Points on a hilly landscape, in no order, each with its height.
From any point a climber steps to the highest of the 2 points nearest to it. It stops when none of these is higher. Distance is the straight distance between rows; heights are no part of it.
<988>: [ 22   9 -17 -12  25  12   0  -1 -14  15 -18 -17 -10  -1  -6  -5 -43   9
 -10  15  -6  26   8  33]  h=30.7
<1065>: [-27  -9  17  -9 -13  28  28  18  19 -50  16  -2   1 -22   9   5  28  -8
 -11   0  29 -33 -15 -20]  h=16.3
<100>: [ -8 -13 -11   3 -19  13  -3  -5  -1 -14   3 -16 -13 -46  10  -5  11   8
  -3 -16  37   4 -27 -10]  h=17.8
<522>: [ -6   9  -3  -7  31  -6  12 -12   0  19 -13   8   5  10  14 -11 -21  24
 -24   2  -7  26  47  -2]  h=33.6
<114>: [  1   8   4  30  14 -14  -3   3   0  38 -23  -7  10  23 -16 -11  -9   3
 -10 -26 -15  -7  11   7]  h=59.0
<1656>: [  3  -7  15  17 -11 -22  13  15  -6  23 -19  -5 -15   7  -1   4   7  15
 -31   2 -38  33   9  26]  h=45.1
<130>: [ -3  -2 -22  33   7   8 -18 -12  16  29 -12  -6  -1  13  -7  11 -26  -7
  17 -15 -11 -11 -26   9]  h=22.0
<408>: [ 17  -4 -27  16  -7  12 -31 -11 -22  35  -1  22   4  18 -18   3 -16   3
  15 -27 -22  16 -14  33]  h=35.5
<648>: [ -4 -15  28  -3   9   4  30  -6   1   2 -17  -3  13  29  -8  -3  12  49
 -30  13 -13  19   5  20]  h=53.6
<1470>: [  0 -14  -3  12 -11  36 -17 -16   7  24 -13 -31  19   4 -11   9 -20 -15
  13  18  18 -12 -27  12]  h=21.4
<1553>: [ -1  22 -13  19  42 -14  16  29  11 -15   8  15 -40   0  14   2 -28 -10
   4  -9 -25 -16  26 -24]  h=38.1
<616>: [-11   0  13  15   6 -11  11  27  12 -17  -6   4 -25  -9  12   2   2  -2
  -8  11  20  -4   7 -10]  h=8.9
<381>: [-13  13  30   1 -20 -11  -6 -17  -4   6  -7 -20  24   9 -11 -32  14 -14
  -6  -3  19  16  10   7]  h=24.1
<1382>: [-14 -12  27  -3   1 -20  27   8  17 -30 -12  12  -6  21  11  -4  37   6
  -6  46  23  12   8  -1]  h=11.1
<856>: [ 15 -10 -16  20   2   5  -4   8  -8  49  -1  17   3  17 -15   8 -20  13
  -8 -23 -51  27  12   9]  h=43.6
<1999>: [ -2   0   2   4 -48   5 -27 -21 -23   7  -7 -10 -12 -17  -7  -7   7 -12
  14  -7  -8  33 -17  33]  h=7.1
<1152>: [-17   6   7 -21  -2  13   6   1   6 -29  23   3  -5 -43   3   5   3  10
   8 -33  15 -24  -6 -38]  h=21.3
<1515>: [-14  -4  31  -4   7 -16  14  -6   6   2   6   7  23  25  -6  -9  27  21
 -22   8   8  -2  24 -14]  h=49.8
<1193>: [-15 -17 -11 -16  11   8  17 -11   9  -3  10   1  20 -32  12   5   6  33
 -27  -5  15  -8  15 -36]  h=65.8
<559>: [  0   9  11  15   8 -18  10  32  14  -2   3  10 -18   6  -3   6  -1   3
   5   4   3 -29   3 -27]  h=7.7
<237>: [-11  -4   2  31 -10   2 -14  -8  17   1 -22 -25 -17   0   2   2 -13 -26
   8 -18 -10  -2 -15  10]  h=18.9
<1645>: [  0  -5 -13 -41  20   7  11 -12   3   2  16  16  33   5  20   5   5  15
 -15  33  15   3  36  -9]  h=38.2
<1228>: [-27  12  20  -7  -5 -15  12  -2  15 -36   7   4 -14  -8   0  -3   9 -23
 -11 -32 -16  11  16 -23]  h=44.4
<868>: [ 14 -10   3  36 -27  -9 -12  21  12  29 -14  -7 -14  15 -10  12   3 -10
   7   1 -16  17 -28  19]  h=3.7
<341>: [  4 -10 -21 -23   6  37   0  -8  16 -10  27  -3  -5 -22  18   9 -18 -21
   4   0  -2  18  -6  -8]  h=27.9
<1461>: [-15  -9  28   6  -2 -10 -11 -12   3  34 -11  -3  28  34  -9  -4 -17  19
 -14  19   3  18  23   8]  h=9.7
<641>: [ -5  -2   3   5  11 -30   9  24   4   6  -5  10   7   3  20   0   9  20
 -17  34  30 -43  20 -11]  h=47.0
<1345>: [  6  12 -11  -7 -13  -8 -13 -17  -9  -4  21  17  -6   0   1  -7  -6 -39
   7 -16 -30  37  20  -9]  h=49.2
<638>: [ -5  -8  12 -28  -1  18  19 -11   0 -16   4 -11   6  -2   0  -8   5   0
 -15  23  -1  37  12  11]  h=36.8
<646>: [ -3  -4  -6 -26   4  32 -17 -28 -11  22  -9  -1  34   6 -14   1 -42  20
 -17  17   4  27  14  15]  h=13.3
<2018>: [ 16  17  -9  11  -7 -17 -29 -14 -43  26 -26 -14  -9   4 -24  -7  -9  -4
   2 -26 -33  14   0  47]  h=31.8
<1149>: [-35  19  14 -21   6  -4  18  -6  18 -21  17  -2  13  -6  20   6  -9 -22
   5   1  12 -68  19 -22]  h=24.5
<866>: [ -4 -25   7  -9 -17  18   5  13  16  -3  -6 -23  20  -4   3   8  20  27
 -27  33  28  -1 -17   6]  h=10.6
<9>: [  7   8   4 -18 -10   4  -3  -7 -23  18  -9 -14  -5  -9  -9  -6 -20  29
 -27  -1 -32  45  16  29]  h=37.3
<735>: [ -8 -12   7  -4  32  13  29   0  25  -1 -10  -8  -7  20  13   5  -9  -1
  -6  12 -24  12  11   4]  h=46.0
<1272>: [ 25  10 -11 -24  -4   5  -8  -5 -11  -8   7 -12   1 -13   0 -21   2 -24
   5  -4   4  26   0  10]  h=16.5
<982>: [-12  -1  16  -2 -11 -16  21   9   0 -25   0  10 -21 -10   6   1  22 -14
 -15 -14 -30  32  17  -9]  h=49.1
<1734>: [ 19   4  -4 -10  -9   0 -16  15 -13  -4  27  26  -2  -9   0  11  -9   5
  23   6  13  -7 -11 -30]  h=12.9
<1080>: [ 19  -3 -18 -25   9  22 -19 -12 -15  28   9  16  42   5 -10  -2 -20  14
  -4  22  21  20  17  12]  h=15.3
<462>: [-21 -15  11  13 -22  15  17  21  11 -30 -17 -14 -34 -15  12  13   3 -19
 -10 -11 -14  26 -16   2]  h=65.0
<1498>: [  7  -7   4 -12  37  13  36   8  17  -5  -4   4  19  19   7   7   8  -1
  -8  27  -5 -23   7   6]  h=41.3
<1251>: [  1   5 -14   4   4  28 -17 -14  24  -3  17  -1  14  11  -9   6 -16 -30
  26 -12  -2 -25 -22 -23]  h=28.2
<233>: [-13   3  19   0 -15 -11  -4  -1  16 -14  19  10   2   6   4   2   8 -21
   5  12  11   5   2 -34]  h=6.7
<1052>: [ -3   1 -16 -12  -5  20 -35 -46 -30  14  -4 -10  21 -20  -7 -17  -4  14
  10 -28  22  12  -3   7]  h=27.7
<275>: [-11  11  21 -17   4  -2  21   0   6 -31 -25 -36 -10  -9   6 -29  13 -28
 -16   1   2   7  13  28]  h=44.9
<661>: [-15 -18  19  -3 -12  26  20   4  28 -26  11   6  18   0   1   9  19  -1
  -9   5   4 -19 -12 -21]  h=14.2
<990>: [ -3   0  -7  11  55   8  35  17  23  -4   2  17 -16  15  18  13 -23   2
  -4   6 -20  -8  19 -14]  h=41.7
<1758>: [ 23  11 -29   6  15 -24 -34 -16 -42  21  -9  16  -9  10 -10 -21   0   2
  18 -13  11  16  -3  30]  h=22.2
<1969>: [  1 -10 -35 -27   4  -5  16   2   1  11   7  16  29   2  26   9   1  33
 -25  43  15 -32  18 -10]  h=34.3
<752>: [  7 -13   3 -11 -23  17   2   7  -2  21   6   7   8  17 -14  19   7  -3
 -12 -10 -69  38   7  24]  h=41.4
<565>: [ -3  -5  17   8   3  -7  18  15  11 -12 -30 -20 -26  15  15   3  -2   9
 -14  48   9  29   1  33]  h=65.1
<213>: [ 16   5 -21  -4  -9   1  -6   2  -6   4  12  13  -5   8 -13  13   5 -35
  15 -18 -52  27   2   8]  h=57.0
<1164>: [  1  12   4 -13   2  20  -6 -13  -3   3  -8 -33   5  -3  -3 -18 -17 -33
   7   8   8  12   4  17]  h=14.0
<912>: [ 25   0  -4  28 -15 -34 -35   9 -29   1   9  21 -25   8  -9  -1  22  -7
  33   5   7   5 -22   0]  h=37.6
<1256>: [ -2  18   2  20   4 -31 -25  -6  -4  -1  -1   2 -11   5 -12 -13  -1 -17
  21 -22   9 -22  -2 -18]  h=46.9
<1202>: [ -1  -6 -10 -24  24 -11  23  21   1 -20  11   9  -8 -35  16   2  18  33
 -22   3  24 -34   9 -12]  h=5.9
<317>: [  9   2 -18 -15  27  -4   3   3  -7   3   7  -1 -10 -33  15  -3 -10  23
 -18 -16   7  15  19  -7]  h=28.4
<1953>: [  4  14   5 -11  30 -14  10  -2  -4   8 -16  -5   2  18  12 -16 -11   0
 -14  26  12  22  29  14]  h=36.4
<1812>: [ 17   3  -6  -7 -20  26  -5 -11   2  16   6  -5  16  21 -22   4 -12 -36
   4 -10 -55  21   3  24]  h=48.3
<1384>: [ -4 -16  15  54 -26 -16 -14   9  15  17 -12  -3  -6  19 -15  11   5  -7
  14   6   2  -8 -31 -12]  h=5.6
<508>: [-18 -10 -10 -38  20   7  33   2  10 -27  21  17  11 -29  33  19   7  28
 -22  20  14 -52  14 -16]  h=4.4
<1993>: [-22  -8   6   9 -34  18  -3 -15   2  -7 -16 -30 -14 -34   0  -7  -7   4
 -11 -13  18  22 -19   8]  h=15.2
<577>: [  1  15   3   1 -33  -7 -24   1   7 -20  27  24  -7   4 -14  10  -1  -3
  27 -32 -27  -1  -9 -39]  h=31.2
<1363>: [ 16   7 -16  -1   3 -16 -41 -17 -34  26   3  38  10  16  -4 -15 -16  -7
  26   6  22  29  11  17]  h=19.6
<554>: [ -8  11  20   0  10   1  19  14  15 -26  -5 -26  -6   9  -6 -16  13 -37
 -11 -12  -9  -4   1   6]  h=40.3
<1831>: [ 20  -2   1  16  -6   9   0  16  -9  -6   2 -17   4   7 -19  -6  26 -26
  14 -23  -7 -21 -47   8]  h=35.9
<777>: [  0  13 -16  15  47  -3   0  10  -2  10   3   6  -4   0  -4  -1 -22   2
   7 -26 -15 -49   9 -22]  h=32.0
<1826>: [ -8  -1  37   4   7  -1  17 -13  20  -1 -22 -18   5  52  -6  -2 -10 -15
  -5  21 -27  20  19  26]  h=55.6
<562>: [ 21 -20  18  -4 -33   4  -9   8 -11  16  21   8  24  16 -17  -5  14  -1
  -9  11   2  35  -6  22]  h=12.5
<162>: [  2   7  13 -15  16  13   3 -10  -5  11 -25 -35  11  18  -7   1 -35  15
 -19  35  -1  10  11  31]  h=27.4
<2031>: [  8   5  -2  15  10  10  -7  -3   1  -4  -2 -21  11   3 -19 -11  13 -26
  15 -22  17 -45 -33   6]  h=31.6
<370>: [ -3  17  -9 -26 -13 -15 -13  -6  -5 -13  20  -1  13 -38   4 -27  27  -4
  -2   3  52 -10   1 -12]  h=19.2
<1011>: [ -2  -7 -12  -4  -8  29  10  -6  27 -11  11  -7  -6 -14   9  13 -18 -20
   1 -24 -23  15  -7 -13]  h=31.7
<109>: [  0  24  -1 -12  -9   5 -23 -30 -30   5 -20 -37  -1 -13 -13 -22 -25 -25
   1 -14  -9  17   1  36]  h=11.5
<561>: [ -4  -1 -20  12  -4   7 -12 -11   6  10 -19 -19 -35 -12   5  16 -30 -27
  13  -6 -32  21  -5  18]  h=17.6
<28>: [-10  -8  18  16  -6  10  -5   0  32   7  -4  -8  19  27   4   6  -1 -30
   9  31  13 -21  -3  -2]  h=43.9
<909>: [ 22   9 -24 -11   9  -8 -18   2 -22  11  13  12  23  -1 -13  -4   9 -11
  18  15  38 -26  -5   0]  h=19.7
<1118>: [  0   5   6  -8  15  11  15  31  14 -32  21   8 -27 -13   6  12 -10 -20
  16 -10  -9 -21 -16 -21]  h=16.8
<2032>: [ 25 -10 -22 -18  -4  23 -10 -10 -37  17  -6 -20   7 -19 -18   3 -16  29
 -10 -21  -5  24 -12  32]  h=30.2
<1307>: [ -4  18  22 -12   6 -11  16  46   7 -15   9  17 -10 -15  10  10  -4  25
  15 -11  -1 -73  -2 -22]  h=5.2
<906>: [ -7  -7  26 -14   9 -11  29  -8   2 -15  13  25  16  10  -5 -12  32  39
 -20 -10  -4   3  17 -30]  h=53.9
<1195>: [ -2   0  12 -22  -6  -5  23   3  13 -16  -4  -4  22  10   3 -14  41  14
 -10  54  31   1  10  23]  h=12.7
<206>: [-19  -7   8 -15   0 -10  19  18   6 -32   2   0 -15 -26  14  -1  26  20
 -23   5  27   6   3 -12]  h=7.4
<131>: [  0  -1 -18  22   7  -3 -13 -11 -12  22 -15  -5 -25 -23   6  -2 -15  18
  -6 -42 -18  20   1   1]  h=7.8
<831>: [  6  -7 -24 -16  20  16   8  10   4  -2  -5 -25 -19 -44  18   6 -14  22
 -15  -8  19  13  -2   4]  h=25.7
<470>: [  9 -10  -2 -25  16  11  11  -3   1  20  14  30  48  30  -5   2  10  21
 -14  29   4   7  23  -6]  h=42.1
<1753>: [ 10  -3 -19  -8   0  31 -10 -14  -7  -6   5 -25   1 -40   2   2  -2   3
   6  -4  30  -6 -30  11]  h=20.4
<1377>: [  4 -11  15  36  -7 -12   5  24  17   7   2  11  10  31 -21   6  10  -1
   9  -8 -24 -12 -16 -21]  h=7.3
<1601>: [-17  12  25 -21  14   0  38 -18  13 -35 -30 -28  -1  -4   4 -26  25  13
 -23  14  22   1  13  28]  h=50.7
<1896>: [ 10  15 -23   6  44   0  -9  -7  -8   9   7  -2 -14 -12   4   1 -22 -18
  18 -10  15 -34   3  -4]  h=28.7
<172>: [-17  16   4 -24  22  -1  17   5  20 -24  22  14  -4  -8  18  17 -20 -14
  16  13   1 -31  26 -28]  h=23.2
<1168>: [ 33   5  -2  -4 -11   8 -21  -3 -24  17   9  13  37  19 -31  -9  24 -13
  13 -14   5   4 -16  18]  h=16.0
<2016>: [ 28   6 -19  19   7   4 -18  -1 -17 -14   9   5  -6  13 -23  -4  20 -21
  32 -31 -23 -24 -40   8]  h=31.4
<1407>: [  3  -7 -15   5   1  17 -39 -35 -37  28 -13   5  20   6 -19  -7  -8  11
  17 -33  -5  13 -10  24]  h=31.5
<2003>: [ 13  -1  -5 -10  10  -2 -13  -2 -14  21  -7  -7  16  -3  -3 -14   2   2
  -5   6  25  -8   7   1]  h=22.3
<1089>: [ 21  13   1  19   6 -34 -17   6 -26  -8  -2  12 -30  -8 -10 -12  17   6
  26  -7  19 -19 -14 -12]  h=41.8
<1482>: [ 11  21  -7  32   7 -14   9  33  13  -2   3  19 -23  17 -17  14  -3 -14
   4 -28 -56  -6  -4 -13]  h=54.3
<497>: [ 18  -6 -25  -8  -1  14 -27 -18 -15   3   7   6  19 -10   1   0  12 -14
  33  17  39 -40 -30   9]  h=17.1
<1785>: [ -3  14 -13 -23  -8 -22 -23 -14 -17 -11  16  14  -5 -29  16   1   0  11
  29   5  35 -43   7 -32]  h=24.9
<1456>: [ -2 -12  11  10 -56  -4 -28  -6 -20  21  -4 -13  -2  -6  -6  -6   0  11
  -9   5   8  43  -9  40]  h=9.1
<395>: [ 15 -10 -26   6  -8   6 -23 -12 -17  16  -4 -15 -13 -24  13   1  -4  24
  15   1  31  10 -24  13]  h=23.3
<1882>: [  5   1 -16   4   8   8   3  11   6 -14 -12 -20 -39 -22  18  12 -23 -42
   8  -8  -9  14 -11  16]  h=20.1
<1714>: [ 28 -13 -19  12   7  14 -14   4 -14  38   8  27  14  18 -19   2 -16  19
   2 -15 -14  19  -5   5]  h=39.5
<1339>: [-26  -4  13  22 -21   4 -13 -13  12  -2 -11 -19  -9 -13   9  -3  -6 -11
  11  -5  18   8  -8  -7]  h=16.4
<1358>: [ -6 -13  22  27 -11 -10  18  43  11 -16   5  26 -20  29  -3  14  19   6
  -7   1 -30   5 -15 -23]  h=9.0
<1232>: [  6 -11  -3  -3  14  10  -3   4   0  27 -18 -22  24  10  -3   5 -15  18
 -12  24  14  -6   4  15]  h=24.7
<1895>: [ 20 -15   3  11 -36 -12 -22   9 -17  34   6   9  -6  10 -13  -4   6  19
  -8   7   2  43 -11  30]  h=10.8
<2038>: [-14 -11   0 -19  20  -1  28 -15   3 -14  13  14   7 -15   8  -1  13  43
 -23 -16  -7  10  23 -30]  h=59.1
<1585>: [ 21  16  -7  -3  -9 -32 -21  -1 -28  -2  17  25 -23  -6   4 -13   3 -13
  18 -11  -5  30  15 -14]  h=43.2
<307>: [  3  -8 -15  27 -11 -13 -32 -22 -28  14 -25 -21 -25 -23   8   0 -19  28
   9  -3  17  20 -18  26]  h=25.8
<664>: [  8  27   3   7  15 -22   2  45  -9   1   6  22 -19  -8   2  -2 -10  19
  27   0   4 -53   9 -26]  h=6.4
<1735>: [ 29  13 -35  13  28  -7 -24  -3 -31 -13  10  12 -34   7  -6   2   0 -21
  39 -15 -13 -18 -26   8]  h=27.6
<291>: [ 30  16  -4  10   3 -21  -6  10 -25  18 -17  -4  -5  15 -19 -15   3 -21
  -2 -20 -19  12   2  27]  h=35.8
<1780>: [  4  -1  -3  29 -34 -30 -34 -10 -18  15   2  14 -10  13 -12  -9  19 -14
  24  -7  -2  18 -14   7]  h=33.7
<1381>: [ 13  -7 -14  27  14  -7 -10  -5  -9  19 -12 -14   0   0  -8  -3   6  -5
  22 -12  22 -41 -33   9]  h=28.0
<911>: [ -4  27 -10  10  37   2  12  28  23  -9  12   9 -22   6   2  10 -35   9
  13 -28 -27 -42  16 -30]  h=35.1
<1448>: [ -7 -13  -2  13 -39   3   0  22  10 -16 -10   1 -32 -20   3  20  -2 -37
   0  -2 -34  28  -9  15]  h=55.4
<862>: [-14  13   5   6  -8 -14 -26  -8   5   7   5  13  12   9   0  17 -18  -7
  31   6  15 -59   7 -36]  h=31.3
<1764>: [ 10 -11 -14 -13 -22  31 -24 -27 -21  23   1 -11  13 -22 -14  -2 -21  29
  -4 -16  14  30 -10  10]  h=26.9
<1634>: [ -7  -7   3   1  24 -25  21   8  16   7 -23  -8   3  17  23  -3  15  21
 -20  45  27 -18  20  14]  h=43.1
<1948>: [-11 -10  12  10 -15  -5   3  21  23 -10  17  25  -7  20  13  27 -10  -6
  11  30  -5   9  -3 -34]  h=8.4
<1040>: [-16   4  16 -16  -8  11 -14 -30  -3  20  -8 -11  30  13  -1  -7 -32   6
 -10  23  10  28  32   7]  h=11.4
<1516>: [ 10   3  17   7  -3  -2   3   3  13  13 -17 -19  11  44  -6  -2  -1 -25
  -5  28  -2   7   2  18]  h=49.9
<123>: [ 18 -13   3   1 -21   8   9  29  -4  -1 -14  -7 -18  -6  -5   6   8 -20
  -9   9 -33  33 -12  33]  h=47.2
<1613>: [ -4   8   1  36  12 -33 -17 -13  -3  31 -18  -7   2  13  -8  -8  -7  -5
   8 -14  16 -12   6  -5]  h=52.8
<1291>: [ 12  -5   0  20  -8 -29   0  35  -5  12  10  18   0 -10  -1  -6  18  39
 -11  15  24   4  -1 -14]  h=57.3
<593>: [-17   6  30  -9   1   3  22   0  19 -33   4 -20  14  11  -1 -10  27 -36
   0  14  11 -18  -1   5]  h=36.2
<692>: [-17 -16 -10 -22   0   8  11 -20  11   7  -3  -9  22 -24  18   4   7  37
 -32  20  26  -7  12  -6]  h=75.2
<93>: [-18  10   7 -14   5  -8   8 -18   9   0   1 -11  30   1   4 -10   1 -35
   1   3  21 -65  12  -3]  h=28.1
<284>: [ 24  -5   8  -2  -5   2   0  13 -18  13  18  12  30  22 -26 -12  18   0
  -9 -13 -10  16  -4   9]  h=14.1
<1370>: [  1  18  17   4 -24  -5 -33 -26 -31  17 -14 -21  22  11 -20 -31  11 -17
   9  -6  22  11  -6  30]  h=21.2
<241>: [ -3  17  -3 -16  26 -18  16   0   0   4 -16 -15  14  15  15  -8   7  -5
 -11  41  22 -20  33  16]  h=39.8
<1126>: [ -2 -13  12  -1  12 -10  15   0  14  19   7  23  30  35   0   4  14  21
  -9  33   3 -15  25 -17]  h=45.8
<111>: [ 17  -3 -10   3   2 -25   6  41  -4   9   4  10  12  -3   2   0  24  31
 -11  31  35 -35 -11  -5]  h=51.7
<1227>: [-13  -3   7 -26   0   1  29  32   1 -29  19  13   1 -19  17  25   3  20
  -3  15  10 -67  -3 -24]  h=3.8
<825>: [-22  -3   1  22  -3 -20 -10 -12  18  19  -8   5   9   3  16  13 -15 -13
   7  21  25 -56  14 -23]  h=35.0
<660>: [  6 -14 -16  13 -16  24 -36 -23 -13  11  -7 -19  14   4 -10  -2   3  -6
  27  19  39 -18 -30  21]  h=18.3
<401>: [-36  -4  22   2 -22  28  36  -1  19 -40 -19 -17 -13  -7   8  -6  19 -21
 -20 -16 -17  20 -11   9]  h=77.7
<1347>: [  6 -15  -3  35 -20 -15  -8  20   1  10 -13   2 -35  -9   3   4   0  -5
  -1   1   0  18 -16   6]  h=2.4
<747>: [ 18  17   5  10  -9 -20   3  46  -5 -15  10  29 -15   8 -14   8   1   1
   7 -32 -51   1   6 -30]  h=60.8
<434>: [-24  -4  12 -25   5  -9  37 -18  21 -26 -35 -20  -4  -6  14 -11  19  39
 -19  45  22   0  12  26]  h=56.4
<1864>: [ -7  13  -5  -8   0  -7 -32 -12  -9 -13  13  15   0 -15   0  11 -13  11
  48 -11  16 -67  -8 -26]  h=27.8
<729>: [-21  15  11   6  14 -11   3 -12  18  -1  13  13  18  24  -8  -3 -11   2
  -1 -10 -22  -7  36 -32]  h=41.1
<8>: [-28  -5   7 -11   7  21  10 -29  28  -3  14   0  29  -5   0   3  -5   0
  -7 -28   0 -18  13 -33]  h=47.7
<590>: [ 12 -11  -2  -4  12  -1  20  31   5  -3  -9 -13 -17  -4  11   5   3  21
 -22  35  14  12  -9  23]  h=73.8
<1990>: [ -4  20  -2   0  16  16  -3  -2  36 -10  16   8  22  22 -10  17 -20 -25
  22   2 -12 -45   1 -25]  h=32.3
<328>: [-26 -10  10   3   0  -2  16  -7  28   2 -10  -9  19  19  17  13  -1 -10
  -5  33  21 -40   8  -5]  h=39.3
<1414>: [  1  -3  19 -13 -16  -8  15  -2 -10  -1 -12  -9  -8   2   3  -5   0  20
 -25  17 -19  52  13  28]  h=40.8
<453>: [ 30  22 -15  -7   1 -16 -27   2 -26  -5  26  38 -10   7 -18  -7   3  -9
  29 -28 -29   4   4 -23]  h=38.6
<1237>: [-22  -2  23  11  11   0   8 -20  32   6   0   4  19  42  -4   9  -7  -4
  -8   5 -20   7  23 -19]  h=45.0
<460>: [  9 -15  -6  14  -4  -1  -8   1 -11  12  16  13  -5  -9  -4   7   0  14
   6 -23   8   7 -10 -20]  h=11.0
<859>: [  7  10  15  -8  -9 -15  19  23  -2 -23  22  30 -13   4  -3   6  14   2
 -13 -18 -39  19  14 -23]  h=54.2
<1074>: [  0   1  -9 -41 -11  -7  -1   1   2   4   3 -12  47   2   1 -13  28  12
 -22  47  37 -17  10  18]  h=14.6
<910>: [  5 -17 -10  -4 -13  26  10  -2   9   3   4  -6  -4   0  -5  21  -6  -3
 -17 -20 -53  34  -4  -1]  h=36.5
<1055>: [ -1  11 -12   0   1  -1 -14 -29 -15   6 -21 -29 -11 -22   0 -12 -21 -13
  -9 -37 -16  18   0  11]  h=9.4
<1973>: [-14 -18  27  12  19  -2  31  -7  28  -9 -24   3   1  41   4   4   4   5
   0  20 -20   8  11   6]  h=50.3
<1651>: [  6 -11 -20  15  15  29  -7  -8  14  18   2  -7  11   9  -7  19 -19 -14
  15  -2   3 -25 -27  -5]  h=24.8
<1299>: [ -3  10   7  13 -18  -5 -18  18   4 -36  10  16 -25 -11  -8  17  -7   0
  38 -33 -13 -18 -27 -31]  h=27.5
<442>: [-12 -20  25   2  -7  -3  18   0   7  -4 -11  -1 -11  30  16   6   0  32
  -8  54   1  34   4  21]  h=58.8
<312>: [ 23  13 -24  24  18 -19 -36 -15 -38   8 -11  11 -18  28  -7 -12  12 -14
  36 -13 -10   0 -14  24]  h=24.6
<1677>: [-37  -4  28  -2 -19  40  20 -19  21 -21  -3 -24   0 -12  12 -12   9  -9
 -14  -7  -3  16  -4  -7]  h=65.9
<254>: [-39  15  29  -7   9 -23  25 -14  27 -31   3  14  -3  13   8  -3   2  -1
  -7 -12 -13  -7  30 -37]  h=39.9
<875>: [ -6 -16  19  -1   6 -14  24  16  25 -15   5  30  -8  20  24  16  13  10
   4  46  15  -3   8 -19]  h=9.8
<194>: [  0  -1   7  17  31 -11  24  10   0  16 -18 -16   3   6 -11 -10   7  16
 -28 -37 -16  -2   4   5]  h=66.6
<1010>: [-12  11   6  -9  10  -9  14   3   8 -14   2 -11  18  -9   1 -12  26 -10
 -15   0  25 -38   4  -9]  h=31.9
<702>: [-22  -6 -11 -39  15   2  26 -22  18 -13  -6 -14  17 -12  27   1  15  26
 -27  41  27 -11  18  17]  h=64.7
<459>: [  5 -14 -15  17 -43  12 -18  -7  -8  16  19  14   4  -4 -12  12   9  -6
  13 -20 -25  31 -34   0]  h=3.0
<714>: [  9  -8 -12  -3  14   8  15  13  -2 -14  -9 -23 -35 -36   9   3  -7 -15
 -11 -21   6   9 -16  14]  h=22.8
<87>: [  2  -7   9 -14  31   2  34 -10   4   1 -22 -14   9   3  -1  -9  13  33
 -30 -14  -7   9  12   7]  h=59.4
<1693>: [-29  -5  14 -10 -12  27  17   7  11 -43  18  -8 -17 -36   8   1   8 -19
  -5 -23  17  -9 -14 -22]  h=18.7
<1078>: [  2   5 -16  34   3 -12  -4  11   2  18   1  18 -16  12  -5   8 -14  -5
  -5 -25 -57  14  -2 -11]  h=49.0
<1537>: [-21   8   3  -2   1   6  -2   9   0 -26  16  10 -33 -34   1  20 -12  14
  29 -45   5 -44 -20 -33]  h=24.3
<1935>: [ -5  -5 -14  19 -46  -3 -33 -28 -20  11   7  12 -10 -20 -11   8  18  -6
  20 -29 -40  22 -18  24]  h=4.9
<180>: [ 34  -8 -11   9  12 -13  10  41 -12   6  -6   4 -15  -8   3  -4  19  23
 -22  13  16  16 -14   6]  h=64.6
<65>: [  0  23  -6 -24 -14  -6 -15 -16 -20 -27  25   9   1 -37   0 -16  12  -8
  25 -12  33 -12  -3 -22]  h=21.9
<535>: [ 12  13 -16   9 -27 -15 -29  -3 -16   0  32  41 -12  13 -19  12  -2   6
  37 -25 -29  13  -7 -24]  h=34.9
<1650>: [ -9  13  24  -4 -35 -12  -1 -16  -5  -6   5  -8   6  -4  -2 -22  14 -18
  -2 -14  -6  35   8   7]  h=26.6
<539>: [ 13  13  -3  -9  10  -6  -1   7   0 -23  18  -3 -18 -21  11  -9   4 -30
  10 -11   3  -6  -5  -9]  h=19.3
<844>: [-44   2  15   5  -2  25  13 -21  34 -23   4 -18   5  -8   4  -2  -8 -20
  -7 -30  -9 -10  -2 -16]  h=55.8
<1005>: [ -1   8 -20 -40 -13 -16   2   7   3  -7  13  -2  31 -24  12 -18  33  12
 -23  32  45 -30   1   0]  h=16.6
<1683>: [-15 -27  18   7 -10  19  20  14  21 -22  -8  -7  -2  -3  16  19  18   5
 -13  30  22  -4 -20  -6]  h=12.3
<1547>: [ -6  10 -14  -1  25 -12 -13  -6  -8  23   0   9 -12 -12  18  -6 -28  16
 -11  -3   5  27  34 -14]  h=31.1
<1140>: [ 12  22   0  -5  -1  -5 -20 -20 -28   5   3   3  36  16 -24 -29  21 -26
  11 -20  10  -4  -4   9]  h=18.2
<272>: [ 29  -4 -24 -18  -9  10 -34  -8 -19  24  14  22  18   4   2  -2 -15   2
  17  19  27  37   5   3]  h=17.4
<238>: [ -9  -5   7 -25  -4  28  15 -17  14 -15   2 -15  14  -8  22  -4  -3  -6
  -5  34  20  12   8  -2]  h=33.3
<642>: [  6   3 -16  20 -10  -8 -37 -25 -41  29 -29  -7 -27  -6  -2   2 -21  15
   9 -17 -16  19  -8  39]  h=28.6
<55>: [ -9 -30  15  21  -6   7  24  31  19  -8 -11   6 -16   9   9  19  13  12
 -12  18  -8  18 -18  -7]  h=10.7
<598>: [  3   3  -5 -20  36  25  17  -2  18  -4  14  -2  22  19   4  11 -12 -25
   3  11  -7 -38  10  -6]  h=36.9
<822>: [ 19  -2 -15   0   3   8  -7  -6 -30  34 -21  -8  -3 -10  -8   1 -36  20
 -14  -9 -23  33  10  26]  h=34.0
<1837>: [ 33  -3  -2   6 -11  10   3  18 -11   1  -3 -13  -4   4 -19  -4  21 -28
   1 -16 -23   8 -23  25]  h=40.9
<1883>: [  1   8 -22 -11  37   3   6   3   7  -2  24   3 -12 -23  22  10 -30 -12
   8   0  12 -26  11 -16]  h=26.0
<1417>: [  1 -19  20  18   2 -18  32  16   4  12 -31  -7 -16  16  -2  -3  10  41
 -35  -2 -17  27   7  18]  h=48.9
<1722>: [  6   4  -2  -4  -7   8  -3  44   7 -22  21  26 -26 -19  11  24 -16   8
  29   8   1 -24 -11 -35]  h=14.7
<192>: [ -3   8  13  15 -42 -17  -9   5  -7   1   6  15  -5   2 -15  -3  22 -27
   9 -18 -16  26   0   2]  h=29.7
<1674>: [ 12 -10 -34  19   8   9 -18 -19 -17  16   1   9 -19 -17   3  14 -18  13
  15 -29 -11   7 -15  -9]  h=9.3
<942>: [ -5 -11  -5 -37  11  41  26 -15  15 -24  25   4   8  -1  19  12  -5 -15
  -1  20   5   1   8  -9]  h=29.6

Call two points neighbours if one is among the 2 nearest of the other. Go from one point of each pair to the other, from neighbour to neighbour, staying as high as possible. Name the lowest point that can't be avoided.
<194> and <1826>: <1764>
<213> and <194>: <341>
<747> and <1826>: <254>

Where does a climber stop that starts at each point below?
<1948>: <1826>
<562>: <194>
<100>: <401>
<831>: <590>
<172>: <1826>
<661>: <213>
<660>: <1826>
<459>: <194>
<1149>: <692>
<130>: <1826>
